A landscape with many valleys, sampled at points; each row gives a point and its height.
From any point a ball takes the steepest step (drop divided by distance) to one of its 2 nearest points. It stops when none of these is lower. Distance is the straight distance between rows; heights are no part of it.
kon: [-21  12  -8   4 -26 -24 -28  12  26   8  13  13 -17   3  22 -80  21 -23
 -14 -20  37 -19  19  25  16  12  24  52  60  10 -18  28  46   7  -2  20
  12  14   2  19   4  -4  47]  (h 56.2)
zenef: [ 16  -1  34  13  54  60 -10 -52 -49  13  24  25  31 -21  41  53 -30  -5
   2   4  -9   3  25  44  27  30 -12  32  16 -32  27   3 -20  15  14 -52
  15 -15  -9  22 -36  -8  39]  (h 63.9)
Fanos: [-35 -22 -13  58  18  49  37 -19   7   2  31 -19  78  30 -22  25  22 -26
 -28  27 -31  62 -13 -16  27  38  88 -18 -32   0 -42  20  17 -28  13  10
  26  -5 -16  -5   9  -7 -15]  (h 49.8)
Vidi: [ 35  -5 -26 -46 -10  10 -16  50  17   7  -7 -15   7  28 -18  -7  23  21
 -38 -34 -46  57 -35 -27 -19 -17  -2 -41 -47  26 -42  13 -37 -62  -4  47
 -25  19  15 -51  25  16 -20]  (h 19.6)
divim: [-20  19  44   9  45  67  17 -27 -32  -5  -2  28  54  39  20  23  -6 -26
  14  18 -37 -10  25  48 -12  -1 -20  -5  -4 -29  -3  11  31 -18  15 -31
  27  16  -6   6 -29  15  26]  (h 41.0)
tepi: [ 17  -4  30  -1 -13  28 -54  24  -3  24   7  11  18 -21  24 -47  13  28
   7 -24  11   1  11  17 -11 -17  -5  -5  35 -33 -31 -19  35 -10  16  18
   3   7   9  26 -26 -11  -8]  (h 27.0)
Kada: [  0  -2 -16  35 -12 -32  16 -24  -4 -11  17  13 -62 -30 -26  -3   6  19
  -3  -4  -4 -32   9  18 -20 -57 -21 -24  14  15  -8 -28   6  16 -23 -17
 -38   6 -28 -25  36  12 -70]  (h 71.8)
boze: [  9  -1  21  27   9  29 -16   5 -26  23  -8  -7  43 -29   0 -25 -26   1
  37  -7   9  27  -4  31 -14  -3 -19 -13   8 -10 -26 -19   2 -23   7 -10
  24  11  -9  20 -51 -29  10]  (h 31.6)
dena: [ 17   0   7 -23 -29 -47  17 -13  21 -28 -25 -51  22   4  -7 -29  23  10
 -62  -4 -14  27 -35   3 -26  -8  -9 -12 -37   4 -28  16   3 -61  12  -2
 -46   4 -26 -46  37 -45  18]  (h 32.7)
topov: [ 25 -44 -68 -13 -13  -7  25  40  15  14   3 -36   6  -1 -21  29 -11 -19
  -4  -5 -13  12 -19 -39 -26 -30   9 -12 -40  15   7  51 -52 -28  29 -15
  -5  -9  13 -15  27 -17 -38]  (h 40.9)
Ruk: [-22  22 -32   0  -1  10 -23  19   8 -11  -6  23 -54   4 -10  -4  -7  -6
  24 -35  16 -34  23 -17   7 -43  -2 -13  36  45   8  -4 -11  41  -7  32
  22  33   4 -16  -8  40 -19]  (h 22.3)
Vorap: [ 26 -15   2 -13   6 -28  -6 -10 -20  18  33  26 -53 -21 -29  10 -21  16
   1  -9 -11 -24  18  31  -7 -43 -30 -21  10  -6  -4 -29 -21  19 -21 -46
 -32  15 -24 -55  52  41 -50]  (h 70.7)
vok: [-13   1  28 -19   9  78 -18 -11 -45 -17  -7  14 -45  14  40  26  13  10
  49  -5  -2 -58  39  40   6 -12   6  26  35   2  27 -10  62  57  26  36
  53  13  17  18 -50  51 -26]  (h 35.8)
fiv: [-14  20 -31  52   2   8  -2 -24  31  -9 -20  34  13 -22  -5 -13  21  -2
 -37  -8 -14  18 -24 -31  21 -36   0 -16  26  23 -50 -34 -26   1   6   0
   3 -21 -25 -12  41 -26 -11]  (h 47.3)
lof: [ 57   0  22 -51  15   8 -37 -16  36  -7 -16 -17  12  16   7   6  -7   6
 -37 -12  -9  15  -3 -37  23  11   8   6 -36 -19  21   1 -61   4 -14   6
 -23 -18  -7 -21  18 -13  49]  (h 51.0)
rol: [ -4  -2 -37  19  -9  13 -28  26  12   2 -23  20 -43  13 -11  17  -9   2
  18 -34 -23 -12  24  -1  -8 -91 -37 -46  16  14   3  -1 -14  16 -26  17
  -1  38 -20 -28  -1  -1 -58]  (h 27.3)
Tas: [ 54  -7   6 -47  -6  -6 -43   9  50  -9 -41 -16  -5  -1   5 -18  -7   9
 -55 -22  -1  10  -7  -6  15 -38 -23  -6  -1 -12  23   4 -61  -8  16  22
 -11  17 -22 -43  31 -17  24]  (h 48.6)
vopa: [-22   1 -28  -5  -9 -20  30  30  27   9   6  35   5  41 -22  -8  19 -18
 -23   8 -38   2   0   0 -15 -37  -9 -19   2 -32 -35  40  21 -32  34 -16
  21 -15 -10 -43  43  40  43]  (h 64.8)
tibov: [-10  13  28   1  36  73   7 -24 -45  14  17  54  -2   6  46  52 -25 -19
   8 -11  -7 -49  19  15  12  19 -27  45  31   7  29  -4  -6   6  11 -28
  39   4  30  16 -24  15  30]  (h 62.6)
Piz: [  7  10 -21  -7 -26 -41   1  43   6  28  48  -1 -42   8  -8 -16   7  20
  22   8   9 -28 -26 -32 -35  34 -18  -8 -42 -11  11  32  37 -29   3  -5
   9 -26  48  -2  -6  27  30]  (h 22.1)
tal: [ 27  -4  29  13  14  23   6 -16 -15  33   8 -27  56   9 -15  19  -3 -24
  30   2 -14  39   3  22 -21 -12  11 -26 -24 -26 -45   9  21 -17 -20 -22
   7  -7 -29  15 -20 -26   7]  (h 35.1)
favil: [ 44 -46 -56  -6 -30 -27 -22  50  18  -2  -7 -13  -3  -2 -26 -20   4  -7
 -45  -3   6   3 -39 -51 -34  10  -8  11 -48  38   6  42 -63 -32  12  13
 -43  -4  12 -20  43 -43 -18]  (h 37.6)
Nole: [ 14 -12  48 -12  49  23  -6   7   1  49  42  57  67  27  15  14   2 -46
  10 -14 -22  35  23  27  -5  14   8  15  12 -19 -58  31 -19 -16 -19 -44
  27 -15   0   5  -1   6  44]  (h 61.4)
mozi: [ 27 -16  -4 -46  18 -45 -19  18  -4  12  14 -16  -3  32 -19  13 -25 -27
  -8  -1  13  11 -16 -49 -32  34 -18  16 -58   8  33  53 -49 -29 -27 -33
 -22  -5   2   1  20 -28  43]  (h 46.2)
tilo: [-31   1 -16  27   1  27  38 -27   6 -15  14 -20  41  35  24 -10 -11 -11
 -30  15 -16 -20  23  29  41  12  58  12   0  13  28  23  16 -18  57   3
  24  18  -6 -14   4  26  14]  (h 46.4)
fepu: [-18  35   4  44  19  18  -7 -24  19 -25 -20  31 -12 -27  -6   7   2 -14
  -7 -14  12   3  -1  -5  36 -23  -3   1  43  28 -12 -42 -20  24   1   2
  14 -14 -34 -11   6 -13  18]  (h 49.0)
zerug: [  7  21  10  13  15 -23  35  -1   0  17  23   6   2 -29 -26 -28  -7 -10
  33 -13  17   9  18  29   1  -9  22 -12  13  12 -46   3   3   2  16 -24
   7  -8 -27 -27  10  14  12]  (h 23.8)
Zuke: [ 15  -7  20 -46 -12 -37 -40 -11   3 -10 -22 -45   0  40  24 -16  10  15
  -7   4  24  13   1 -18 -19  23   8 -11  -9  -8   5  24  15  -5 -11  28
 -38  27  -9   3  -4 -15  32]  (h 31.0)
bire: [ 10 -30 -49  -3 -13   1  20  14  20 -14 -10  -3   5  11 -21  14 -24 -24
 -25 -27  -3   3  12 -26  13 -44  11   0 -12  27   6  25 -67  -9   4  -6
   2  12   1 -20  23 -25 -25]  (h 43.3)
nul: [ 28  15  -7 -33  -1  -8 -26  33  21   3   7 -17  -9  16 -38   9   5  14
  16 -22 -34  34 -27 -34 -20 -13 -15 -60 -35  18 -24 -27 -21 -33 -19  20
  -9  -2  -5 -56  21  36  -5]  (h 25.4)
les: [-20 -17  31 -26 -24  -3 -31 -48 -29 -22 -15  35 -50 -27  32  15  19  39
   2  19  47 -46   3   3  26  33  -8  52  45  -6  47 -50  35  73 -32  25
 -37   8  29  62  -8   7 -41]  (h 49.2)
Vanu: [-18  22  27   5  11  20  11 -34  -3  10  -1  57  11 -10  14   6 -12 -26
 -17 -19  26 -58  22  12  19  10 -18  50  20  14  34  -4 -18  -4   3 -31
  36   2  25  17   2  -6  31]  (h 61.2)
feb: [ 31 -37  -8 -14  -9 -19 -46   3  32   0 -19 -23  13  18  11 -36  26   1
 -36   2   2  11  -9 -53 -28  16 -23  40  -1 -12   9  22 -24   9 -17  21
 -50 -19   3  43  31 -73 -17]  (h 30.3)
lokod: [-10   0   1  16  -4 -35  32 -13  18 -10 -15 -43  45   8   5 -11  20 -12
 -44  15  -1  57 -22   0 -31  21  21   4 -39   3 -26  27  11 -66  10 -28
 -26  -3 -47   6  27 -57  30]  (h 37.4)
Pil: [ 47  -7   5 -10   9  -6 -14  -4  -5  20 -31 -55  33   9 -25  29 -11 -17
  53  -9  -7  72   2 -32 -21  -6  -9 -35 -46  -8 -36 -10  -6  -7 -31   7
 -11  -8 -38  26 -15 -42 -13]  (h 38.4)
Vonu: [ -9  33  21   5  44  35 -11 -34 -20 -35   3  -4 -26 -17   0  41 -16   8
  13  23   3   1   1 -14  52   3  14  -9  21   8  10 -42  -5  35  18   2
  17 -30 -25 -17  -3  38  14]  (h 46.3)
Kelon: [-39  19  24 -12 -21  -7 -14 -53 -17 -37   2  45 -39  -4  34 -10  14  17
 -18  -3  27 -52  15  12  34   9 -14  48  57  18  17 -44  47  48 -19  34
 -20  18  13  44   7  -8 -12]  (h 51.6)
pob: [ 43   4  47 -21  12  52 -28 -26  17   7 -32 -28  12  13  20   4 -20  -7
  -1 -12  12  26  41  31  60  12  41  -1  18 -59  18  -6  -3  42   2  25
  12   6 -25   7 -49  -7  34]  (h 57.1)
rese: [  7  22  12   2 -15 -12 -23 -15  47 -19 -31  22 -51 -19  -3  18   0  -1
  -2  22  -7 -17  -5 -16   9 -55 -55 -23   5   5  20 -38   0  35 -32 -47
   5  -6 -28 -30  39  14   9]  (h 31.2)
bon: [-24 -18 -25  -5  14  43  13  43 -17   6 -15  24 -20  31 -23  19 -25 -21
  22 -37 -62  -2  38  40 -16 -83 -38 -52  23   0   8   8   0  30 -20   6
  21  33  10 -35  -5  24 -71]  (h 31.4)
pepo: [-40  16 -11  33  -1 -13  15 -19   1   7  19  43   6  -2  37 -15  13 -31
 -32   7   7 -36   4  -1   0  11  -3  67  32   9   2  29  10 -14  29 -49
  24 -10   2   9  34 -18  44]  (h 59.7)
fik: [ 11  -6  25 -21  -4  79   9  -3 -39 -32  -9  38 -80 -12  24  34  27   1
  33  -1  -7 -79  42  86  -2 -28 -10  38  35  16  47 -16  49  51  23   6
  67   7   5  -9 -33  41 -46]  (h 31.8)
bigo: [ 30   1  32   5  54  47 -17  -9   2  46  14  16  48  20   6  13 -15 -63
  19 -19  -9  43  45  23  40  12  24  21  10 -36 -35  25  -9  28 -23 -22
  33 -24 -22  12 -19 -17  54]  (h 60.2)
Gope: [-28  -9  18  -1  48  55  42 -13 -41  -4 -22   5  32  25   1  40 -20  -7
   8  18 -50   5  16  47  -3 -40 -29 -21  -3 -20   1   0   3  -8  29 -32
  29   9  -5 -19 -13  13 -19]  (h 38.5)
vipa: [-12  15   2  -2 -51 -62  14  44   5   6  59  12 -60 -23  -6 -55  18  28
   8  29  28 -51 -19 -12 -25  63  11  30  -2  -5   4  24  58  -5   0  -4
  -5 -23  51  11 -10  23  33]  (h 26.7)
Zepi: [ 24   0  18 -25 -41  -1 -48  40  12  12  -5  12 -28  -4   7 -58 -14  27
   0 -45  26 -17   6   7 -23 -30 -26  -2  28 -23   1 -16  25   0  -8  25
 -13  20  18   7 -24 -10 -29]  (h 22.2)
mozev: [-18  29  -3  -3 -18 -64   9   4  18 -19  37  -1 -36 -29 -10 -42  17  38
  18  31  44 -27 -27 -37   9  70  20  16   0  35   2  -9  24   8  -8  22
 -20 -38  25  17   2  28  26]  (h 31.3)
bevu: [  3  13  19  22  -6 -11  33 -19 -14  11   0  -9  -6 -33 -29 -32 -29 -13
  15 -13  39  -9  47  50  31   5  16   5  21   9  -3  -9  -4  30  -5  -9
  16   9 -25  -1 -31 -22 -10]  (h 28.3)
dozof: [-21   6  25 -12  -5  20   4 -28 -35 -20 -27  17 -37  -9  31  33  14  11
  17  29  70 -48   1   0  31  48  22  38  11 -12  53 -14  19  55   5  28
   0 -17  26  49 -38  38  -9]  (h 46.5)
Kav: [-16  17 -10  19   6  64  39   1 -41 -14  -9  61 -79 -12  28  38  32 -15
  31 -18 -12 -82  39  79 -36 -51 -20  33  39  33  26   5  31  18  30   1
  77   2  37 -43  -9  65 -36]  (h 27.4)
tobe: [-61   1 -52  47   9  25  73  28 -39  -1   8 -17  15  15  -8  35  -9 -17
   5  22 -42  -5   5   5  -7  -5  18  -5  -4  17  10  44  -1 -22  55 -21
  34  13  20 -15   8  36 -33]  (h 51.5)
dov: [-12 -12 -32  40 -11 -31  17  28   7 -11  14 -37  31   1   4   4  10  -2
   2  32 -11  27 -44 -33 -54  45  13   2 -48  14  -5  44  -8 -84  19 -28
 -23   2  -4  25  -8 -39  27]  (h 41.5)
Gifo: [ -9   3  -5  -8  21  73  20  -6 -27 -38 -11 -27 -25  -5  -9  56 -13   4
  25  16 -19 -16   8  -7  64 -18  27 -32  -3   4  34 -32  -8  71  18  17
  29 -20  -5 -36 -31  28 -36]  (h 42.9)
luzav: [ -4  -1 -56  46  -5 -24  44  18 -10  14  23   9 -45 -17 -56 -17   7   8
  35 -18 -11  -8   8  26 -25 -38  -3 -41  11  19 -19 -11  -6  -9 -15   4
 -15  21  -8 -30  12  31 -87]  (h 72.9)
gagi: [  1   1  -1 -12  16  -8 -68 -15   6   7 -43  -4   0  18   9  -1  -4   6
  23 -25  50  39   7 -43  33  33  26   0  46   7  -7 -28 -14  58 -27  66
 -25  12 -14  44 -19  -8  13]  (h 8.4)
Mafuf: [-40 -27  15 -28  25 -54   2 -17 -39 -51 -49  12 -12 -35  35  22  -7  39
   5  33  85  -1 -33   2  10  35   3  29   6   0  63 -17 -14  40   5  -4
 -52 -12  21  53 -11  -3  19]  (h 40.3)
mizoz: [ 18  11 -11  23  11 -15  10 -19  44 -16 -34 -12   7   4 -37  30  21 -16
 -12 -11 -24  23  -3 -41  11 -41   8 -43  -7  22 -39 -18 -29  24 -22  15
  -8  -2 -42 -37  47 -10 -20]  (h 44.5)
Bogum: [ 10 -14  10 -12  25  52   2   8 -41   8 -21 -19  14  24  -5  38 -47  -4
  33  -9 -50  17  25  36  -3 -51 -37 -34  -2 -15  14  -3  -4  13  -8  -4
  12  27 -22  -5 -28  -7 -48]  (h 35.3)
Kunit: [ -1   3 -24   8  -7 -17  29  61  26  38  58  -5   7  -2 -26  -6   4   9
  27   7 -18  10 -14 -36 -27  30   9 -17 -40   4 -30  31  21 -49   5 -13
  26 -33  37 -15  -9  21   6]  (h 17.7)
mosaz: [  3 -12  -1 -12 -11 -43 -13  -3  13 -16  36 -13  39   5  -5 -33  25  11
 -31  15 -11  17 -60 -54 -44  57 -24  46 -45  30 -12  13 -21 -78 -29  -7
 -41  -6  33  37  34 -72   7]  (h 37.5)
telis: [-16  -8 -28  33   2   5 -24  28  13  14  17 -25  29   0  33 -16  16  -3
   1  14  16  13 -20 -59   2  36  46  10 -14  10   3  38   2 -12  28  16
  17  -7  30  47 -18  -9  26]  (h 38.6)
vabil: [-58 -13  20 -31 -22 -64  16  -5  -4 -61 -54  24 -51 -53  10   9  -5  47
   7  19  76 -21 -35  30  -2   4 -41  25  19  18  45 -35  28  29  -3 -12
 -21 -14   6  31 -15   7   1]  (h 36.2)
Zus: [-31  20 -43  63 -19 -32  14  34  21   1  27 -20  -7 -29   3 -29  14   0
   9  34  30   0 -22 -36  18  60  50  10   8  22  -4  23  20  -5  15  20
  12 -23  28  28 -20  29  32]  (h 35.6)
Vilu: [-37  13 -25  27 -36  -2 -12  17 -18  -4 -24   5   1 -12  27 -20 -17  23
 -19 -11  10 -15 -30   9 -37  -9 -45  13  15   1   5  12  17 -48  29  -3
  -2  32  15  33 -30 -28  -3]  (h 50.2)
Levud: [ 46 -16 -18 -36 -34 -19 -23  51  15  40   5 -31 -37   6 -29 -53   6   4
  20 -41  13  -3   9   1  -6 -25  15 -13 -13 -14   1   2   9   1 -23  41
  -6  31  16 -19 -21  12 -20]  (h 15.6)
toron: [ 16  20   6 -12 -24 -50  12  -7  -2  23  47   6  26   8 -28 -36   1   8
 -21  -1 -26  17 -26 -16 -33  45 -15  16 -39  23 -35  -2   2 -59 -36 -11
 -26   2  30   1  22 -19  -3]  (h 41.1)
pidu: [-18 -21 -29   2  13   3  16  20  50   8 -21  14  45  64 -13  18  35 -37
 -26  -3 -56  35 -18 -34 -12 -39  -9 -28   1 -22 -54  40  -3 -26  27   4
  14 -13 -14 -26  35   6  11]  (h 65.9)
bol: [-23 -17  14 -18  15  -3 -16 -30 -29 -26 -28  -7   0   2  31  37   5  32
  13  36  63  -8   2 -16  32  48  28   6  -4 -26  60 -15  -2  33   2  14
 -17 -22  10  43 -31  24  35]  (h 43.7)
Lorud: [ -4  27   2  17 -22   1  26 -15  37 -36  -7  44 -58 -33   2  15  16  13
 -10  14   2 -53   5   9   5 -55 -36   5   0  14  42 -42   3  28  12 -32
  28 -15 -22 -37  26  24  -7]  (h 27.6)
per: [-45 -36 -47  31  26  36  73  42 -18  15  11  15  42  29 -21   9  -8 -25
   2   3 -47  13   6  35  -9 -31  15 -31  24  -5 -48  31  -1  -8  21  -7
  31  10  23 -21  15  36 -62]  (h 53.6)
taf: [-46   5  20  50  32  69  59 -33 -26   1   9   6  56  33  17  32   7 -34
   7  41 -40 -15  20  42   9  31  47   5 -32 -31   9  22  69 -16  35 -33
  50 -11   9  -3 -23  23  17]  (h 44.1)
Vofe: [-16  -3 -37   3   3   5  20  22 -12  35  19  15  31  31 -50  27 -14 -14
  42 -12 -63  38   1 -16 -29 -10  -9 -49 -12  15 -47  -2  -2 -26 -27  17
  10  12  31  -8  -7   2 -56]  (h 75.0)
meni: [ 35  -4  17  -9  -5 -28 -49 -32  39  -1 -39 -34 -16  -4  -7  -5  16  -4
  -4  -6  25  23  12 -27  34   4  17  -1  11 -18   4 -36  -9  71 -49  35
 -46   0 -26  12  19 -42   1]  (h 17.6)
sig: [ 53 -21  40 -29  -7 -20   5 -24 -25  32  15 -15  23 -11  -3  -6 -19  16
  -3   2   0  -4  26  16 -18  -6 -23  13 -17 -43   8 -12  -6   3 -19 -37
 -36   4  -7  30  13 -38 -30]  (h 68.0)
nav: [  1 -11 -46  27 -32 -44  23  22   1  -9  18 -47 -11 -24 -14  -9  -2  11
  -5  16 -14  15 -45 -13 -43  17  -3 -19 -26  20  -9  18   4 -77  37 -15
 -29   2 -10  -7  14  -1   1]  (h 44.6)
kanun: [ 51 -17  35 -29  -9  -6 -19 -26  -4  23  15  16  -3 -12 -16  10 -17   1
 -20  -1 -28 -13  27  42  13 -34 -44  -2  13 -26   5 -33 -43  26 -57 -41
 -31  20  -2  -9  47 -17 -58]  (h 69.4)
Sibe: [ 23  -3  42  -6  23  31 -23 -37 -17  14  15  10  55  -6  48  11 -36   3
 -30   9   8  12  -6  12  27  41  14  37   0 -38  27  10 -39 -20  -9 -28
  -5   0  -1  41 -26 -33  44]  (h 65.3)
Rezot: [-19 -34 -41  35  10  18  28  20 -33  38  42  30  36  15   8   1  20   8
 -18  19 -44  -1  -4  25 -36 -19  -2 -11  17 -30 -57  18  18 -27  27  -1
 -11  20  28   0  36  40 -59]  (h 54.8)
fozo: [ 54  -5  18 -59 -11  18  -7 -18  59  11 -28 -16   5  31 -18  38  -5 -11
 -30   1 -36  29  16 -30  49 -11  15 -17 -29 -19  22 -32 -44  34 -28   9
   0 -18 -10 -23  16  -4  17]  (h 53.0)
koge: [-45   7 -39  57 -21   4  64 -10  -1 -21   8 -24  26  26  22  12  16  -8
 -21  53 -45 -25  -6  10   3  25  44   6 -22  -1  23  37  24 -40  59 -25
  17   8  -1  -8   9  25  21]  (h 48.9)
mazu: [-33  26  -9  34  -1  25  30   2 -16 -22 -14  31 -79 -33  16  28  11  -3
  29   5  10 -60   5  25 -26 -47 -33  17  21  22  29  -1  12  29  26  -9
  52 -10  14 -28 -10  49 -13]  (h 23.3)
gomo: [ -8   2 -45  17 -47 -57   2  25 -10 -15 -19 -24 -19 -20 -10 -39  -4  30
 -30  -4  10 -12 -54   4 -51   3 -38  -4 -11  20  16   0  -1 -68  23   0
 -25  26  14  -1  -3 -32 -15]  (h 47.5)
papo: [ -6  11  -8 -14  -4  10 -38 -10  19 -10 -22   5 -30  19  -2   2  -8   4
  22 -22  26 -16  26 -26  41 -10  30 -19  37  24  11 -22   1  61 -13  61
  11  13  -7  15 -31  23  -8]  (h 16.6)
zemo: [ 30 -27  48 -26   9  13 -31 -45 -37   8  35  -4  26 -27  33  -8 -24  26
 -15   7   6   7  13  28   7  31 -11  36 -12 -45  27  -8  -1  -2 -10 -34
 -39  -7  17  48 -17 -41   8]  (h 66.7)
Gife: [ 13  25  10  -1   5   2 -16  15  16 -10  -4 -21   2 -19 -10  18  -3  39
  35   7  -7   6 -44 -45   6  -1  -4 -45 -32   5 -31 -60 -10 -12 -14   5
   6 -10   7 -21 -23  17  10]  (h 30.2)
fulan: [ 20 -23  22 -35  -6 -40 -27 -15  27 -21 -36 -33   1  20  19 -30  24  -8
 -36  15  28   1  -9 -44   6  28   4  31  -2 -23  20  16   7  40 -21  29
 -59 -14   0  24  36 -49  32]  (h 25.3)
gimi: [ 21 -24 -17 -16   4  -8 -42  34   6  17  -7 -55  22  19  40 -20   3   6
   2 -11  16  34 -15 -50 -16  21  44  -2 -17   3   6  32 -12 -12   1  34
 -20   5  -2  38 -25 -14  31]  (h 35.4)
Pakod: [ 49  17  48   9  14  49 -24 -25   5  41   1   2  40  -6  18 -26   3 -11
  -6 -32  12  46  43  40  59  33  40  11  15 -37 -16  -2   4  23 -26  21
  30 -10 -16  17 -36 -27  31]  (h 58.7)
tatap: [ -2 -10   9  12  28  -6  20  26   4  58  59  27  61   9   0 -14  11 -29
  11   3 -31  33  -8  25 -28  15  10   0  -5 -19 -64  47  11 -44   3 -53
  17 -18  -3  -1  16  25  43]  (h 62.5)
Gupu: [  9  -2  30 -54 -16 -23 -66   3   4 -18 -37 -26 -20   8  16   2 -15  37
   3   2  23 -15 -12 -16  13   8 -24 -15  -3 -14  48 -34  -5  11 -13  31
 -28  22  11   9 -20  13   9]  (h 35.9)
Pilub: [-29   8  -3  30  -1 -15 -14  15   8  21  58  35   9 -24  39 -45  19 -24
  -4  -7   8 -14   6  18  -8  25  18  44  54  13 -38  32  37  -5  22 -16
  15  -8  16  13   7   9  38]  (h 58.1)
zafos: [-42  25  27 -18 -30 -23  -2 -37   6 -22  17  29 -25 -11  25 -55  16 -10
 -28  -4  51 -33  31  31  40  15  21  52  58   9   6   0  63  32  -3  29
   0  -5  -1  32   2 -22  20]  (h 54.0)
Vuto: [  0  15 -32  38 -23 -24  15  18  -5  11   1   0 -20 -12 -56   7   3  15
  51 -16 -27   6  -6 -23 -32 -22 -21 -49 -13  25 -31 -42   3  -6 -32  10
   1  13  16  10  -6   5 -67]  (h 74.0)
fugin: [  9  23  34 -54   1 -51  -9   0  -6  -4  -5 -14 -32 -15 -25 -39 -23  30
  34  -4  61   1  12  28  16  33  29  -6   4  15  10 -38  -4  26 -33  29
 -22   6 -20  -1 -34  31  24]  (h 40.0)
leg: [ 42 -19 -22 -26 -30 -13 -21  16  55   1 -17   7 -23  13 -28  -1 -18 -18
 -62 -38  -6 -10   6  -6  16 -51 -10  -6  -1  12  20   6 -74   5 -25   8
 -25  17 -16 -52  52 -17 -13]  (h 46.1)
pobip: [ 10  21  23 -39  -8 -39 -19  -9  -3  14  30  19  19  25   0  -5 -22 -16
 -13 -12   5  -7  -1 -23 -33  29 -32  30 -37  -8   8  19 -17 -34 -57 -31
 -15   2  19   9  -2 -16  39]  (h 43.9)
Rifo: [-20  -3 -20  31   8  63  25 -16  22 -18 -15   1  19  20  12  -4  -5 -26
 -33  -7 -12 -16  36  14  56 -40  48   0  30  -3  25  11 -15  29  36  19
  39   7 -27 -14  -3  -2  -5]  (h 42.8)
keb: [ 23   6  11  -2   8   7 -21 -21  13  -8 -44 -40  13  17 -28  38   3  -7
  18  -8 -34  49  -2 -24  13 -25 -11 -52 -14  -1 -24 -44 -12  31 -45  14
 -11  16 -34 -11   8 -30 -32]  (h 41.6)
Ses: [-26   0 -32  31 -13  10   5  15 -33  16  21  12   7   3  10 -21   5  12
 -23   4 -32 -23   0  24 -38 -29 -15  -9  29  -7 -12  11  16 -60  39   1
  -8  32  34   8  15  12 -45]  (h 52.8)
kabo: [-17  14  28 -28   7 -66 -12  -6 -16 -28 -20 -21  -7 -51 -11 -25 -15  41
  44   3  89  41 -20  28  16  34  24  -4  22  27   3 -46   2  27 -23  29
 -30  -4 -27  39 -43   5   9]  (h 36.8)
zoto: [ 42 -17  23 -34  23  50 -19   7  22   4 -25 -28  10  -4  -3  25 -18   2
  13  -4 -15  39  18 -18  63  -2   6 -19  -3 -39  14 -35 -27  45 -12  28
  28 -26   3  -9 -31 -16   6]  (h 55.1)
Puv: [-24  -1  -4  20  15  72  18  -9 -29 -19 -24   3 -12   8  21  23  -1 -12
  27   1  -5 -25  27  20  38 -25  17   6  12 -13  27  -2  30  48  38  17
  54  -6  11   5 -34  14 -18]  (h 39.4)
gezip: [-26  19  12  17   9 -30  12 -35  -9 -20 -23  -2  12 -41  -4 -13 -19  -9
  14   9  75  12 -11  20  13  36   2  20   1  16  10 -16  -4  18  -7  -3
  -9  -7 -23  31 -29 -36  22]  (h 32.8)
Kono: [-41  34   6  -4 -31 -49  37 -21  12 -61 -31  19 -54 -41   0   3  -2   5
  -4  18  34 -47 -17  12   3 -10 -51  19   3  33  40 -30   9  12   6 -23
   8 -18 -14 -18  21  -1  22]  (h 31.7)
Boza: [  5  22  13  17  17 -33  52  17 -16  26  59  -6   6 -33 -38  -9  -3  25
  36  15  -7   8  -5   4 -32  22  15 -23 -23  10 -43  15   5 -30  32 -28
  -4 -21 -14 -31  12  36  -8]  (h 19.1)
ves: [ 45 -26 -16  -2  -2 -50 -26  20  14   5   1 -25  25 -22   9 -40  16   2
 -21  -2   2  22 -45 -61 -44  42 -23  39 -31  15   5  27 -51 -26 -13   3
 -34 -23   4  24  35 -66 -16]  (h 33.8)
rozun: [  3   1   4 -30 -10 -25 -28  17  -6 -22 -10 -30 -41 -13  -8  25  -9  36
  33  16   9 -15 -31 -43 -19   4 -42 -42 -25   9  29 -51   8  12 -16   1
 -13   8  15  -4 -16  39  -3]  (h 34.2)
bef: [-47 -10 -22  33  22   3  41  44   1  29  32  42  28  22  -5  25  10 -45
   6  17 -40  -2  -5  30 -46  -3 -20  -1  10 -32 -43  64  29 -29  39 -49
  30 -15  19 -16  21  50  31]  (h 63.6)
putuz: [ 43  -2  -7 -52 -35 -33 -22  26  13 -11 -18 -50  -3   6 -10 -42  27  41
 -44 -14 -18  32 -50 -21 -39  13 -15 -26 -53  16  -7 -13 -21 -62  -8  41
 -54  16   2 -38   9 -14   4]  (h 26.5)
pilef: [-34   3   8  41  31  45  46 -50 -34   0  30 -10  41  24 -15  43  11 -21
   2  35 -11  20  15  -1  34  34  47 -10 -34 -22 -15   5  45   8   6  -3
  25 -24 -13   3  -6  -2  14]  (h 46.8)

Where does a ball stop that starts at each point below?
fugin | Kunit
Rezot | Vidi
fiv | Levud
bef | fulan
luzav | Lorud
Fanos | gagi
per | mazu
zenef | Lorud
les | Lorud
pidu | Levud
leg | fulan
fepu | mazu
